A landscape with many valleys, sampled at points; each row gives a point and its height.
A ball rolls from a point to the lowest of its 2 nearest points, and stops where none of them is lower. Distance is the straight distance between rows; heights are no part of it.
(817): [-55,44,-6,34,34,19,15,-20,12,-35,6,-40,57,46,-35,-23,14,-23,-22,-30,-35,34,15,-36,8,-26,53,-39,-49,-19,1,-13,-31,3,20,58,14,14,-37,1,-21,7,-19,30]  (h 3.39)
(557): [1,-15,-9,4,-14,-45,36,-9,-4,0,-30,8,-20,-11,25,-7,-13,-19,-41,2,-7,-10,-11,3,-24,7,40,26,-9,-16,4,20,22,-17,-30,8,27,3,-7,21,-17,-7,24,-5]  (h 3.35)
(916): [14,-36,-3,-26,-29,-2,8,-34,-32,-11,-31,8,-44,-19,51,15,-31,-7,-41,23,8,-1,-23,42,-52,31,-49,63,3,-34,27,10,24,-8,3,11,1,-41,1,16,-32,31,24,-26]  (h 3.24)
(513): [7,0,19,-7,-8,10,-9,17,-4,7,15,1,-1,-32,6,7,6,-1,-4,0,1,-9,38,3,15,5,-33,-22,-19,48,-26,30,-1,-13,21,-32,8,-30,22,-33,-14,-37,29,0]  (h 5.12)
(381): [7,-23,11,1,-18,1,18,-17,-33,6,-42,28,-54,-3,33,-3,-20,-19,-31,23,4,-8,-14,28,-30,17,-6,48,6,-50,25,11,14,-8,-20,10,-4,-14,-2,22,-19,24,31,-3]  (h 2.84)
(594): [-46,12,38,10,3,23,30,19,-14,1,-3,-48,-3,-4,10,19,-45,-13,-63,-4,-15,58,-10,-18,-36,-28,6,-1,13,34,34,-8,-20,11,4,20,49,-17,-34,-23,-16,11,25,-21]  (h 2.63)
(523): [-22,-3,34,23,18,39,-7,15,6,-2,-2,-12,9,-7,-19,-13,-26,-4,-46,-27,-27,18,33,-11,15,-40,11,-35,-25,38,-15,39,-9,1,9,35,0,-13,0,-27,-9,-15,31,23]  (h 5.55)
(271): [-26,37,-48,-23,-9,-28,17,-28,-10,-27,40,-43,47,24,10,20,-22,-6,5,5,-7,27,-17,-23,-27,18,-4,11,38,8,3,-58,-24,20,3,23,45,13,-2,3,-15,-10,-72,0]  (h 2.81)
(133): [3,-25,-39,-30,-17,-45,5,-15,-2,-9,-2,29,3,-7,8,-11,-23,10,24,-8,5,-12,-24,27,-7,16,17,-2,49,-20,-14,2,25,-17,-38,-18,27,13,18,31,24,11,-43,-32]  (h 2.36)
(26): [37,-20,-19,-23,-9,-23,-38,-20,-12,10,1,26,3,5,4,14,13,-6,36,28,18,-27,-19,2,11,24,-21,38,-1,-7,8,-26,4,17,2,-30,-24,5,16,12,-1,11,-27,6]  (h 6.38)
(641): [-22,-1,-19,27,30,-23,11,-23,4,-21,-1,35,30,20,-13,-38,-6,-25,13,-26,-15,6,19,7,35,-4,47,-33,-17,-38,12,22,5,11,-5,25,-7,15,15,7,9,-8,-22,54]  (h 3.58)
(770): [-9,-23,-26,-21,-7,-50,18,-15,-7,-1,-8,14,-4,-3,17,-22,-35,-10,-26,-7,-8,3,-17,18,-15,17,33,11,41,-25,-7,19,18,3,-36,11,16,24,15,21,-3,-6,-22,-5]  (h 2.88)
(140): [-13,55,8,26,-1,-11,52,13,-4,12,-14,-46,-6,12,-4,3,21,-26,-49,25,-2,14,-24,-36,-32,-4,23,38,5,-7,59,-34,-25,25,-18,25,-7,39,-48,10,-25,9,6,-14]  (h 4.81)
(492): [6,-29,7,-14,1,-4,-20,-12,-32,2,-3,-7,-6,-21,21,-7,-50,-16,-37,-2,-12,-2,13,11,-1,-7,-31,10,0,7,-1,23,5,14,16,21,4,-25,8,-24,-41,-8,14,12]  (h 3.54)
(82): [43,-35,-9,-34,-14,-4,-68,-1,-13,-3,8,29,-7,-5,-10,26,9,44,44,17,22,-36,0,14,17,5,-46,2,4,38,-36,-22,11,-7,14,-38,-4,1,6,8,21,10,-6,-8]  (h 5.63)
(1260): [-6,7,14,25,15,7,2,-21,-16,-5,10,20,5,17,-8,-18,-23,-18,7,-12,-6,10,14,3,25,-10,11,-25,-6,-25,14,29,-16,34,6,21,-23,5,24,-18,1,-3,-5,45]  (h 3.94)
(253): [-17,-21,-20,21,17,-12,-8,-14,13,-10,-16,6,16,1,2,-10,3,-31,8,0,-4,-14,8,-15,13,7,19,25,-34,-31,3,-11,16,-3,1,17,-23,2,-9,13,-9,-6,-19,35]  (h 4.03)
(217): [-8,-5,-25,-7,19,-11,-36,-56,-18,-21,0,17,34,10,9,-6,-48,-27,0,-6,-37,3,-15,7,23,11,-8,-16,6,-24,-1,-8,-7,45,19,32,-5,-22,23,3,-22,11,-59,28]  (h 3.14)
(7): [11,16,5,5,11,3,9,45,34,11,17,6,15,-19,-21,-20,58,22,63,-31,-1,-11,19,13,28,-6,20,-57,-6,14,-29,28,6,-29,-5,-46,7,6,17,-3,49,-28,7,-29]  (h 4.33)
(691): [11,-4,27,-16,-27,12,4,1,-25,1,6,38,-25,-1,12,10,-7,12,7,4,9,-1,2,23,-13,16,-34,15,12,0,-6,20,-12,-3,7,-23,14,-23,32,-10,10,-6,27,-12]  (h 5.66)
(256): [-37,16,-38,16,18,-10,22,13,29,-22,7,16,31,-9,-6,-6,35,-10,25,-19,-19,19,6,-2,5,26,39,-25,-33,-9,-19,15,16,-30,4,-23,58,-18,-4,20,21,-14,-9,-3]  (h 6.39)
(736): [47,-4,14,1,7,-31,-18,29,18,39,-14,22,-23,-27,6,-19,74,-13,34,27,25,-68,19,27,24,16,27,-19,-31,-14,6,39,31,-34,9,-51,-31,14,8,24,20,-28,50,3]  (h 6.63)
(88): [9,-20,29,-23,-40,2,6,9,-9,2,-21,21,-35,-27,13,12,-12,13,-34,9,5,-1,2,24,-24,15,-22,16,13,8,-17,29,9,-24,-10,-29,35,-25,13,-6,-16,-3,40,-43]  (h 5.46)
(1079): [-1,-10,36,-8,-16,0,11,7,-22,17,10,-22,-7,-19,15,12,-45,-4,-52,6,-14,12,9,-5,-9,-20,-14,6,41,34,11,18,-7,8,-10,10,16,0,1,-27,-17,-13,24,-1]  (h 3.13)
(1319): [37,-17,4,6,6,-7,-22,34,32,27,9,1,18,3,-24,-32,37,13,45,-5,20,-40,5,12,39,-16,35,-35,6,-12,-6,6,15,-14,-12,-11,-53,43,12,10,39,-7,4,12]  (h 6.36)
(840): [28,-39,10,-10,-32,-12,-3,-18,-7,12,-50,25,-47,-16,17,8,4,-7,-26,25,5,-39,-27,16,-23,13,11,32,16,-39,7,-15,41,-25,-38,-6,-28,-4,-22,43,-1,31,12,-23]  (h 2.37)
(346): [-2,-11,10,33,7,37,-18,27,54,4,-18,-14,-6,-4,-27,6,42,22,27,-9,12,8,-1,-18,11,-25,10,-2,-39,-14,-16,-26,15,-29,-3,7,-44,21,-30,7,23,17,-6,8]  (h 5.52)
(119): [2,-21,22,48,21,46,14,3,4,19,-47,24,-47,15,1,-6,13,7,12,1,10,21,2,12,-5,-14,9,22,-34,-41,16,-6,7,-9,-1,14,-40,-9,-28,12,7,14,38,14]  (h 3.66)
(470): [6,-12,-25,-16,-18,-7,-14,3,2,-19,3,33,-1,13,-11,21,30,39,57,7,19,-1,-26,-6,-9,17,-23,10,6,9,-26,-20,3,-10,-1,-33,25,-9,6,21,35,15,-29,-32]  (h 6.01)
(919): [-7,22,42,27,3,27,33,23,-2,14,2,-12,-7,16,-18,-18,-3,-7,-14,-24,-15,23,27,-2,13,-24,12,-18,-18,18,18,48,-25,15,-11,20,-11,13,15,-41,-8,-37,41,8]  (h 5.77)
(728): [9,48,0,10,-7,-24,48,15,-1,12,14,33,-13,38,-3,-12,52,-12,34,13,11,-9,-26,15,-2,34,28,2,4,-32,33,23,-19,25,-23,-31,12,23,36,7,26,-18,6,-7]  (h 3.69)
(758): [-11,15,-3,-4,-10,-16,20,18,8,-16,4,-21,12,-13,7,0,4,-14,-39,2,-14,14,12,-24,-18,3,4,6,-18,30,-13,9,-10,-9,6,2,39,-6,0,-19,-21,-30,11,7]  (h 0.78)
(752): [-25,9,24,-22,-11,-32,31,-5,-25,22,38,-23,-18,22,15,7,-51,11,-24,8,5,10,-31,13,-10,-5,-9,7,105,-15,44,4,-9,56,-29,27,8,18,14,4,5,48,-22,-17]  (h 5.54)
(981): [-10,-38,-6,-4,22,-18,-18,-21,-42,0,5,-31,17,-15,14,-8,-67,-28,-34,0,0,-4,-13,-7,6,-13,8,17,32,5,36,-10,20,51,-2,31,-32,14,-24,-3,-31,22,-35,17]  (h 4.07)
(461): [-21,18,-39,8,15,-49,12,-21,2,-15,20,1,37,19,-1,-30,-8,-33,9,-14,-15,-1,3,-7,4,21,40,-10,-1,-24,15,4,-1,21,-3,16,22,26,21,12,-3,-22,-42,33]  (h 3.15)
(1261): [-3,4,-13,0,18,-3,-6,-3,5,-13,24,13,36,-16,4,-29,-17,-8,0,-36,-26,-16,33,13,33,-2,14,-67,-1,29,-42,55,9,-13,1,-19,20,-11,29,-12,11,-37,0,7]  (h 3.78)
(105): [20,8,8,5,17,40,-36,20,34,-7,20,11,27,9,-38,3,47,38,69,-13,14,-14,10,-13,41,-18,-11,-23,-20,7,-18,-23,-13,-3,10,-7,-38,12,15,-5,46,25,-23,1]  (h 5.95)
(61): [17,11,1,9,-11,-23,25,17,13,-8,-34,19,-18,-21,22,6,36,-15,-16,16,3,-18,4,17,-20,36,6,30,-40,-1,-10,25,21,-33,-6,-38,14,-23,-1,10,-13,-24,44,-15]  (h 5.03)
(1198): [-2,33,-3,-12,-24,-18,20,9,-18,17,27,21,-24,40,-11,23,2,34,14,16,17,2,-37,-4,-12,5,8,10,64,0,11,-16,-17,20,-52,8,25,28,19,19,30,33,-27,-47]  (h 0.77)
(70): [7,-9,24,-32,-29,8,-11,3,-26,17,38,-1,0,-16,15,5,-50,22,-20,-10,-15,3,12,12,5,-8,-50,-18,50,49,-14,28,-11,11,4,-9,14,-23,32,-43,-13,-12,17,-9]  (h 2.68)
(1259): [-54,19,19,-23,5,34,28,-17,-20,-18,16,-42,10,4,5,5,-78,3,-55,-33,-40,42,2,-4,-14,-37,3,-52,46,35,-7,8,-19,6,0,37,52,-37,0,-15,-9,-5,-16,-15]  (h 3.38)
(496): [51,-51,9,-31,-26,-15,-55,-13,-24,22,-17,25,-31,-22,22,7,-18,6,14,24,27,-70,1,49,4,19,-29,17,13,-14,-6,-4,28,-16,6,-36,-24,4,6,19,-9,9,29,0]  (h 7.33)
(223): [16,-13,16,39,24,23,3,30,53,24,-41,-2,-8,7,-17,-26,45,14,39,-24,10,0,15,8,17,-17,46,-21,-40,-36,-7,30,18,-40,-9,2,-60,20,-4,5,23,-7,32,-9]  (h 5.01)
(36): [1,16,21,-24,-13,-42,28,7,-31,18,9,-26,-22,-2,34,18,-37,0,-52,27,-6,6,-31,-5,-27,4,-17,29,79,13,45,5,-5,32,-16,12,14,3,5,-14,-24,22,2,-31]  (h 5.78)
(202): [21,-26,-13,-22,-4,-10,-24,26,34,4,13,-27,23,-34,-8,0,-1,14,-5,-5,-1,-19,3,-24,17,-18,3,-10,-3,39,-35,-28,20,-24,-1,-6,-19,32,-12,-5,5,4,-31,14]  (h 5.19)
(780): [12,-8,-14,-45,-9,-3,-26,-23,-34,-12,35,10,12,-19,24,-5,-62,12,-5,-21,-17,-5,5,27,11,2,-44,-37,39,37,-43,39,-10,10,15,-11,10,-30,53,-29,-18,-12,-13,-4]  (h 3.07)
(707): [14,-17,5,-19,-13,20,-37,-6,-29,-8,20,29,-7,14,-15,31,5,45,49,5,19,-12,-17,-4,2,0,-42,21,26,30,-15,-25,-15,15,0,-13,3,9,15,1,31,31,-8,-23]  (h 5.82)
(986): [-5,40,7,24,-6,24,48,26,8,1,-26,-40,-3,4,2,14,43,-17,-42,24,1,14,2,-44,-39,3,9,37,-38,9,31,-28,-25,-2,-2,4,5,3,-32,-8,-21,-14,36,-10]  (h 4.47)
(90): [19,10,5,-28,-37,-20,16,18,-10,13,23,9,-6,-14,16,5,-13,12,-11,-3,-10,-8,12,17,4,10,-12,-19,49,45,-12,37,-4,0,-20,-32,34,-6,36,-31,-8,-43,16,-21]  (h 2.19)
(1089): [17,14,36,25,-4,27,43,35,9,40,-4,1,-24,21,-12,-12,14,15,-1,-13,3,2,16,16,6,-18,37,-38,20,-3,14,51,-18,4,-34,1,-16,30,23,-22,19,-32,38,-15]  (h 6.00)
(280): [37,-76,24,-40,-23,-2,-39,-12,-26,19,-26,5,-33,-41,20,4,-51,12,-35,17,14,-37,10,49,-10,3,-27,14,35,-4,-6,6,37,-20,1,-4,-22,-5,-7,10,-18,9,29,-11]  (h 7.46)
(483): [-2,-8,27,9,3,35,-6,26,27,-7,6,-13,6,-26,-16,4,5,8,-23,-16,-10,11,41,-16,13,-27,-1,-34,-41,51,-42,19,5,-30,16,2,5,-24,3,-36,-8,-29,22,12]  (h 5.34)
(1117): [12,-66,10,10,15,4,-29,-9,-3,-8,-32,2,-27,-23,11,-4,-23,-18,-39,12,5,-28,32,5,4,-12,-15,17,-53,-3,-6,24,33,-36,11,22,-25,-11,-28,11,-34,3,50,26]  (h 4.31)
(482): [8,38,-25,-18,-24,-54,38,6,-8,9,41,-4,14,15,-4,-6,-10,3,0,1,-1,-13,-13,-10,-2,14,18,-16,60,11,-4,11,3,12,-48,-8,30,28,25,6,20,-27,-35,-14]  (h 2.09)
(385): [57,-16,22,6,-2,-9,-16,18,8,37,-20,22,-6,-1,-17,-17,50,9,45,19,32,-60,0,39,28,0,33,-24,-2,-24,3,16,23,-16,-7,-33,-51,31,7,21,36,0,38,-3]  (h 6.51)
(288): [-29,-6,-23,29,21,-23,11,10,43,-20,-5,-6,28,-8,-7,-23,32,-20,4,-28,-18,10,8,-17,20,-1,61,-14,-68,-8,-21,15,19,-39,7,-3,22,-11,-14,17,8,-7,5,19]  (h 6.55)
(429): [-44,36,-42,-4,23,-8,5,-30,4,-47,22,-32,70,29,-11,-10,0,-31,-12,-16,-29,19,5,-27,1,-7,29,-26,-27,-8,-9,-32,-23,12,24,46,31,15,-21,8,-18,-9,-56,43]  (h 2.96)
(905): [-20,11,19,35,8,47,23,7,4,13,-20,18,-33,24,-16,0,18,6,12,-15,4,47,-4,3,-6,-10,-1,21,-20,-28,23,-5,-30,17,4,12,-18,-2,-8,-6,15,9,18,14]  (h 3.29)
(632): [-22,52,11,4,-7,-6,45,16,4,32,5,-58,-17,17,-5,3,-9,-10,-50,14,4,22,-34,-33,-27,-20,16,12,61,2,54,-21,-15,41,-39,14,11,44,-27,0,-3,28,-1,-28]  (h 5.09)
(953): [27,-1,3,12,0,22,-15,-4,5,6,2,33,-1,5,-10,9,30,-2,43,16,21,-11,7,2,17,9,-25,28,-30,-15,19,-14,-3,12,16,-16,-31,-12,4,3,7,4,3,26]  (h 6.56)
(1039): [-19,-8,12,39,23,37,33,28,48,20,-44,-11,-17,14,-27,-19,30,14,11,-26,3,34,11,-20,-3,-19,39,-10,-40,-34,-5,3,3,-24,-18,24,-23,26,-26,3,19,5,18,-13]  (h 5.26)
(181): [16,-8,12,11,3,15,-35,16,34,4,1,26,-7,-13,-8,14,51,6,34,2,21,-22,27,11,22,12,-35,-8,-55,15,-27,5,10,-31,32,-37,-9,-38,1,-2,10,-16,33,2]  (h 6.28)
(656): [-10,-25,-27,-28,29,-12,-23,-46,-52,-19,3,-28,29,-13,20,15,-67,-28,-11,4,-18,21,-29,2,-7,2,-25,9,31,2,35,-25,-4,62,22,31,-19,-10,-5,0,-38,31,-67,1]  (h 3.70)
(103): [-9,32,0,-24,-5,28,-12,-15,-21,-24,29,0,31,-1,6,23,-15,11,-1,1,-25,16,3,-9,-10,12,-62,-11,6,50,-27,-10,-47,11,35,-13,29,-44,21,-31,-14,-14,-12,-2]  (h 4.40)
(548): [-10,-9,-5,15,16,31,-33,10,50,-18,13,-4,20,-4,-39,-3,18,24,38,-22,-2,-5,0,-25,34,-32,4,-19,-12,7,-35,-41,18,-27,-3,17,-33,18,-15,3,31,36,-60,21]  (h 5.75)
(874): [13,2,18,-10,-37,-8,27,9,2,4,-52,25,-46,-28,37,18,26,-12,-49,13,1,-26,-11,30,-40,30,-13,22,-10,1,-13,23,15,-45,-13,-39,36,-36,-7,10,-25,-3,50,-51]  (h 5.25)
(65): [-3,42,-45,-12,0,-67,41,14,9,-6,20,7,21,11,5,-26,24,-19,4,4,-3,-11,-6,-4,2,24,53,-10,23,-4,11,13,0,5,-33,-17,22,35,18,5,13,-30,-32,5]  (h 2.62)
(669): [-32,-17,-45,3,29,-43,-18,-33,9,-43,-4,-37,52,3,8,-16,-21,-31,-24,-10,-36,3,-6,-36,0,-6,35,-3,-41,6,-17,-20,3,-9,14,45,15,6,-29,15,-32,-6,-53,23]  (h 2.44)
(1318): [16,-18,40,-14,-12,36,-27,-5,-36,10,-5,28,-45,-8,4,20,-17,3,0,21,22,-8,8,27,6,-1,-52,28,2,1,5,-1,-8,1,22,-4,-16,-23,6,-7,-9,14,34,2]  (h 5.85)
(162): [-1,-50,13,-12,-4,3,-29,-22,-39,6,-4,-17,-9,-34,18,9,-66,-12,-43,13,1,2,-4,2,-7,-18,-22,20,27,-3,15,5,19,26,2,24,-17,-3,-10,-7,-23,32,0,-5]  (h 3.87)
(1265): [5,-47,-7,-23,-23,-16,-3,-15,-7,-6,-24,40,-16,-5,16,4,-21,10,13,5,6,-4,-16,29,-24,13,-1,23,20,-38,-13,-4,29,-19,-24,-11,1,-3,4,30,15,24,-13,-23]  (h 1.79)
(926): [-14,35,-4,-2,-1,3,15,-1,-16,4,31,2,-5,52,-26,11,2,33,32,4,22,25,-26,-23,-3,-11,-3,16,52,-12,26,-47,-28,40,-35,27,3,36,0,21,43,42,-51,-30]  (h 1.48)
(1086): [-6,15,-26,-30,-26,-30,38,-1,1,-11,18,-20,16,-2,26,7,-26,3,-30,-16,-17,15,-2,2,-12,17,10,-9,36,34,-11,11,-9,-8,-11,-14,57,-17,15,-12,-13,-34,-15,-17]  (h 1.55)
(901): [1,40,22,20,16,49,19,23,19,20,-2,-26,-4,41,-39,-23,36,27,31,-26,16,33,-2,-20,10,-36,2,-5,22,-18,32,-34,-31,25,-25,14,-59,54,-24,-14,31,10,-14,-38]  (h 7.07)
(261): [-31,12,-47,-33,6,-29,3,-43,-32,-32,12,-49,46,12,21,17,-59,-19,-10,2,-19,35,-24,-13,-30,17,-1,5,30,-1,22,-47,-20,45,11,40,22,7,-19,9,-31,14,-59,1]  (h 3.26)
(117): [-14,39,3,10,-6,-19,54,1,-4,17,-1,22,-32,46,-12,-13,10,-2,4,0,7,27,-21,16,-17,6,30,7,31,-45,25,14,-16,23,-36,12,15,32,28,11,14,7,-5,0]  (h 3.25)
(757): [-31,42,-6,-2,-6,0,33,-16,-13,-13,34,7,14,41,-21,13,-21,14,16,-10,-6,33,-16,-5,-8,3,-10,-1,36,-6,12,-25,-31,33,-7,20,27,4,12,6,19,9,-48,-2]  (h 2.16)
(22): [15,-1,0,-45,-37,-24,-4,1,-30,6,16,-11,-21,-12,37,27,-24,14,-19,27,9,-4,-31,5,-30,25,-43,42,52,18,17,-6,-14,31,5,-13,19,-11,21,-19,-28,16,6,-28]  (h 5.99)
(1284): [42,-16,1,22,19,-30,-37,18,32,6,-11,10,-26,-43,6,-16,54,-13,34,30,29,-57,36,11,29,19,6,-4,-66,-21,4,28,46,-41,37,-35,-25,-16,6,35,2,-20,58,18]  (h 6.58)
(802): [15,-24,-11,-11,-4,-36,-18,25,48,-1,-23,-34,-4,-35,-4,0,22,-3,-29,15,2,-30,-15,-34,-5,-8,44,6,-23,29,-29,-22,42,-38,-15,-3,-20,31,-40,4,-17,6,-15,4]  (h 4.92)
(1167): [-17,25,21,24,-10,17,36,0,-23,22,7,17,-29,48,-15,1,1,15,3,7,6,41,-19,3,-10,8,1,26,35,-23,39,-5,-34,43,-16,11,-3,14,7,-3,20,25,0,0]  (h 2.80)
(369): [2,-40,-10,7,12,-7,-25,-15,9,2,-19,-11,5,-17,3,15,-12,-15,-17,11,10,-8,-5,-18,-3,-16,10,40,-12,-13,6,-29,29,5,-4,15,-40,19,-25,11,-16,19,-15,19]  (h 4.35)
(349): [-34,27,8,-1,0,40,20,-4,-15,-12,29,-22,15,5,-17,5,-39,14,-15,-26,-26,30,3,-23,0,-25,-13,-38,43,36,-16,-5,-19,16,-10,13,25,-25,3,-15,16,6,-25,0]  (h 3.72)
(1185): [5,20,16,-3,13,24,-30,-8,-12,-3,16,13,7,-8,-14,8,3,-6,0,3,-2,-14,25,-2,28,6,-49,-18,-26,19,-12,16,-24,17,34,-10,-14,-40,28,-27,-13,-16,3,30]  (h 4.89)
(1280): [-28,31,8,10,0,36,13,4,4,-14,9,-31,30,5,-9,10,-8,2,-24,-16,-19,33,7,-26,-11,-17,-3,-5,-14,34,-4,-23,-25,4,11,18,29,-8,-23,-23,-9,-12,-10,7]  (h 1.51)
(320): [-37,58,1,32,17,64,33,21,29,4,3,-41,9,44,-42,-16,24,25,13,-34,-4,66,0,-29,-10,-27,5,-15,7,-2,29,-47,-41,23,-4,39,-17,32,-39,-17,17,22,-13,-28]  (h 7.26)
(759): [7,20,-24,-21,-14,-9,-12,-6,-12,-20,16,11,15,-3,11,21,20,1,25,6,-4,11,0,-6,-8,39,-61,17,-20,29,-20,-14,-30,12,42,-37,46,-46,22,-25,-14,-20,-8,-1]  (h 4.09)
(1187): [-16,-58,11,36,15,34,-7,-9,7,4,-40,14,-21,-6,-4,-17,-20,-16,-22,-7,-5,7,11,1,13,-18,24,17,-39,-34,-3,12,25,-14,7,30,-30,-13,-28,12,0,10,32,30]  (h 4.00)
(341): [-12,-8,-34,3,1,-10,-2,-8,19,-15,-3,26,9,3,0,6,22,-1,27,-9,5,13,-8,4,5,16,8,-1,-13,-6,-29,-10,12,-15,-4,-23,30,-14,-4,13,24,-6,-32,-6]  (h 6.21)
(83): [-11,-40,-31,6,5,-30,10,-22,5,-22,-30,3,6,-8,15,-13,-10,-33,-25,-7,-13,3,-11,-10,-18,8,38,31,-38,-26,-6,1,26,-21,-2,21,13,-1,-20,26,-17,1,-1,10]  (h 3.73)
(961): [26,-58,-3,-3,-8,-15,-16,4,14,10,-36,-28,-24,-43,14,2,-11,-6,-51,17,5,-22,-13,-18,-17,-18,9,25,-15,0,-11,-16,47,-29,-22,10,-30,20,-48,17,-28,13,6,-1]  (h 4.65)
(971): [37,-19,-15,-3,-2,-13,-40,-16,2,2,-10,42,-30,-13,12,13,44,-4,51,51,34,-50,1,23,11,41,-34,40,-38,-20,5,-14,16,-30,33,-52,-16,-30,9,28,6,-1,28,-1]  (h 6.98)
(505): [-1,18,-11,22,14,-5,13,30,28,-5,38,4,29,-18,-9,-30,32,4,29,-36,-10,-10,44,-5,37,-4,40,-66,-6,26,-25,52,11,-31,-1,-29,14,1,19,-12,30,-44,5,3]  (h 4.06)
(243): [49,-15,-10,-31,-11,-43,-34,-4,-14,9,-1,41,-25,-21,7,7,53,20,40,36,28,-61,-9,32,14,33,-18,14,-17,9,-12,-3,27,-26,13,-78,-2,-4,7,27,25,9,19,-19]  (h 7.10)
(897): [-30,-24,-31,5,32,-11,-34,-55,-2,-44,-17,7,56,3,2,-15,-29,-30,-20,-13,-39,-6,-11,-4,19,-3,19,-17,-35,-19,-20,6,10,12,12,42,1,-23,-2,12,-29,4,-48,31]  (h 2.91)
(386): [-22,38,-48,-19,-11,-31,22,-9,0,-30,16,-14,43,19,17,-2,10,-18,11,5,-16,14,-7,-18,-17,33,13,8,-4,3,-2,-38,-22,19,15,-9,58,8,-1,4,-19,-27,-31,13]  (h 3.31)
(335): [21,14,-1,35,32,-14,-8,22,30,1,-4,8,7,-15,-5,-7,66,-17,42,17,19,-24,39,-9,28,9,-1,0,-63,-33,14,21,13,-11,44,-19,-25,-17,9,-1,4,-25,36,20]  (h 6.45)
(1040): [-46,47,-1,42,24,28,19,-18,-4,-25,-5,-29,38,33,-12,4,11,-24,-11,-16,-25,42,6,-30,-23,-13,19,8,-54,-22,23,-28,-36,10,40,48,20,7,-41,0,-20,-4,7,41]  (h 3.76)
(121): [30,-11,-18,-34,-32,-27,-26,-7,-13,15,-3,-2,-7,-11,25,25,3,3,-11,35,11,-31,-21,7,-18,22,-44,41,11,21,5,-15,5,-2,-4,-36,-8,-4,2,1,-23,-2,-5,-21]  (h 6.19)
(704): [19,-35,-11,-32,-18,9,-52,-5,13,-1,9,-10,10,-28,-1,23,-19,25,7,2,4,-16,-1,-5,6,-11,-39,-2,15,40,-39,-27,21,-20,7,-29,-9,3,-6,-16,-12,-1,-24,-2]  (h 5.42)
(589): [-41,-3,13,-22,-2,8,12,1,-17,-15,5,-58,12,-18,29,17,-76,-12,-69,-23,-31,48,-6,-13,-27,-24,-12,-11,39,48,8,7,-30,7,14,38,59,-37,-18,-24,-30,7,14,-16]  (h 3.05)
(71): [-35,32,14,10,-5,-7,31,1,-10,19,39,-37,-17,20,-3,5,-35,7,-16,7,8,37,-38,-14,-15,-28,4,17,86,-10,53,-26,-11,54,-30,24,16,35,-19,7,15,47,-27,-26]  (h 5.33)
(636): [17,12,-3,-1,4,15,-35,14,19,-14,24,10,30,-11,-27,14,43,19,49,4,14,-15,16,-17,24,-2,-36,-13,-28,28,-37,-21,-1,-9,31,-29,-8,-19,11,-13,20,1,-11,2]  (h 6.12)
(1159): [22,-59,7,10,23,2,-46,2,20,3,-26,14,-20,-37,3,-5,8,-4,6,8,19,-46,29,4,15,-8,17,3,-51,-20,-23,10,52,-46,22,-12,-33,-10,-14,16,-12,4,42,46]  (h 4.56)
(745): [20,11,25,21,7,51,-9,13,-6,39,2,11,-15,44,-39,-2,28,48,57,-2,22,4,-13,3,13,-23,-4,-6,23,-19,26,-15,-27,29,-17,14,-61,44,1,-14,45,21,4,-18]  (h 6.89)
(586): [16,0,19,12,-1,10,16,31,28,32,-10,1,9,11,-26,-26,18,23,25,-15,13,-7,11,6,21,-24,51,-45,35,-11,-14,20,9,-14,-40,2,-35,41,13,4,38,-14,11,-6]  (h 6.20)
(816): [12,-32,21,35,26,16,-30,30,52,6,-20,10,-5,-24,-10,-13,38,11,30,-16,11,-24,33,11,29,-17,36,-38,-56,-14,-26,32,43,-51,20,-6,-41,-4,-13,12,10,3,41,19]  (h 4.80)
(227): [-35,10,-3,2,18,1,5,-31,-21,-20,21,4,22,11,-2,2,-39,-10,-17,-19,-24,26,-9,-6,1,-9,-3,-12,26,-17,6,-13,-11,34,-1,40,8,-4,5,2,-3,23,-58,18]  (h 2.69)
(706): [34,8,-3,30,11,13,-1,2,6,11,-15,18,-45,6,6,8,50,-14,23,31,31,-20,15,6,-2,27,-22,46,-55,-30,29,-5,-4,-18,19,-17,-39,-24,0,15,-12,-19,35,23]  (h 6.70)
(23): [21,2,17,38,34,34,-23,19,29,11,-15,26,-15,3,-13,-6,44,3,61,-2,29,-2,23,16,35,-2,-6,-20,-61,-41,5,18,-10,-13,33,-8,-52,-16,20,0,24,-15,32,20]  (h 6.59)
(815): [1,26,11,-13,15,45,-29,-29,-28,-13,34,16,19,9,-23,12,-26,11,-7,-7,-24,-3,0,-2,29,-9,-62,-40,7,31,-24,10,-27,34,23,8,-7,-41,33,-35,4,1,-24,17]  (h 4.67)
(464): [32,-12,-15,3,5,0,-35,-21,-3,-8,-6,20,-23,-12,21,16,19,-26,13,35,31,-24,19,11,-6,27,-55,47,-56,-9,-3,-7,18,-8,31,-21,-17,-40,-1,11,-33,1,21,25]  (h 6.85)
(47): [-56,27,10,15,-6,26,34,12,5,-13,-7,-35,8,13,-13,6,-20,-6,-31,-16,-6,57,-7,-28,-28,-24,28,0,19,12,7,-23,-16,0,-12,35,37,14,-35,-6,2,12,-1,-2]  (h 2.10)
(1129): [-9,19,16,24,27,36,-10,-15,-12,-3,17,-18,23,3,-20,-20,-20,-16,-33,-18,-17,4,21,-28,29,-47,2,-27,-5,4,20,5,-19,41,15,45,-30,13,-5,-27,-9,12,-13,37]  (h 4.27)
(873): [-53,37,20,24,-1,60,40,31,26,13,-1,-44,-21,31,-40,1,7,34,2,-23,1,72,-3,-22,-13,-41,16,-19,32,17,16,-34,-17,-9,-36,22,12,25,-43,-13,27,15,-13,-45]  (h 7.42)
(928): [24,-40,0,8,-12,-8,-13,4,11,7,-37,28,-32,-28,15,-4,27,-3,0,13,13,-37,3,23,-8,11,4,6,-39,-23,-13,16,40,-42,0,-35,-16,-13,-11,22,-3,-7,36,3]  (h 4.79)
(208): [34,5,27,27,11,50,-14,11,9,33,-15,26,-20,34,-21,-3,36,27,75,5,28,-2,11,16,19,-8,-2,-10,-17,-32,1,6,-19,4,2,-5,-65,19,11,-8,38,7,24,0]  (h 6.74)
(79): [-3,-6,-35,-38,2,-27,-7,-17,-10,-15,13,10,21,-29,26,-20,-38,-6,-8,-39,-30,-6,13,24,13,10,-13,-39,10,43,-36,47,3,-10,17,-23,41,-38,38,-21,-8,-36,-14,-5]  (h 3.43)
(63): [-16,18,-30,-15,-13,-25,15,-10,-12,-28,5,-7,33,2,33,23,6,-24,-6,14,-10,16,-18,-3,-36,41,-21,25,-20,13,-11,-18,-29,3,36,-22,51,-26,2,-6,-33,-28,-7,0]  (h 3.74)
(453): [52,-25,10,-64,-27,-32,-52,-2,-35,31,4,34,-36,-11,5,1,16,21,35,30,32,-75,-1,65,10,34,-27,-10,13,14,-25,13,11,-31,9,-69,-2,9,19,18,14,5,41,-20]  (h 7.21)
(276): [16,18,-3,-40,-31,-49,21,-1,-22,8,36,1,-11,18,17,16,-16,21,-3,20,0,-8,-34,2,-22,17,-10,13,74,16,0,-8,-6,19,-40,-5,23,22,28,3,13,7,-31,-34]  (h 1.46)
(376): [-34,43,13,43,14,47,52,9,-5,-7,-18,-46,16,27,-5,-1,22,-10,-28,1,-13,58,1,-28,-31,-6,16,26,-32,-6,44,-25,-40,14,19,34,12,9,-43,-16,-21,-6,40,11]  (h 4.12)

For each start below, name the point where the ball stops.
(636): (1167)
(752): (669)
(736): (271)
(61): (1167)
(496): (669)
(513): (271)
(7): (758)

Call two points neighbours if one is among the 2 nearest of the other. Go from one point of each pair to the other, from neighbour to neighbour, staying as low as possible. Name the highest point that can't be avoided.
(1198) / (669): (217)
(271) / (1198): (523)
(1167) / (669): (728)
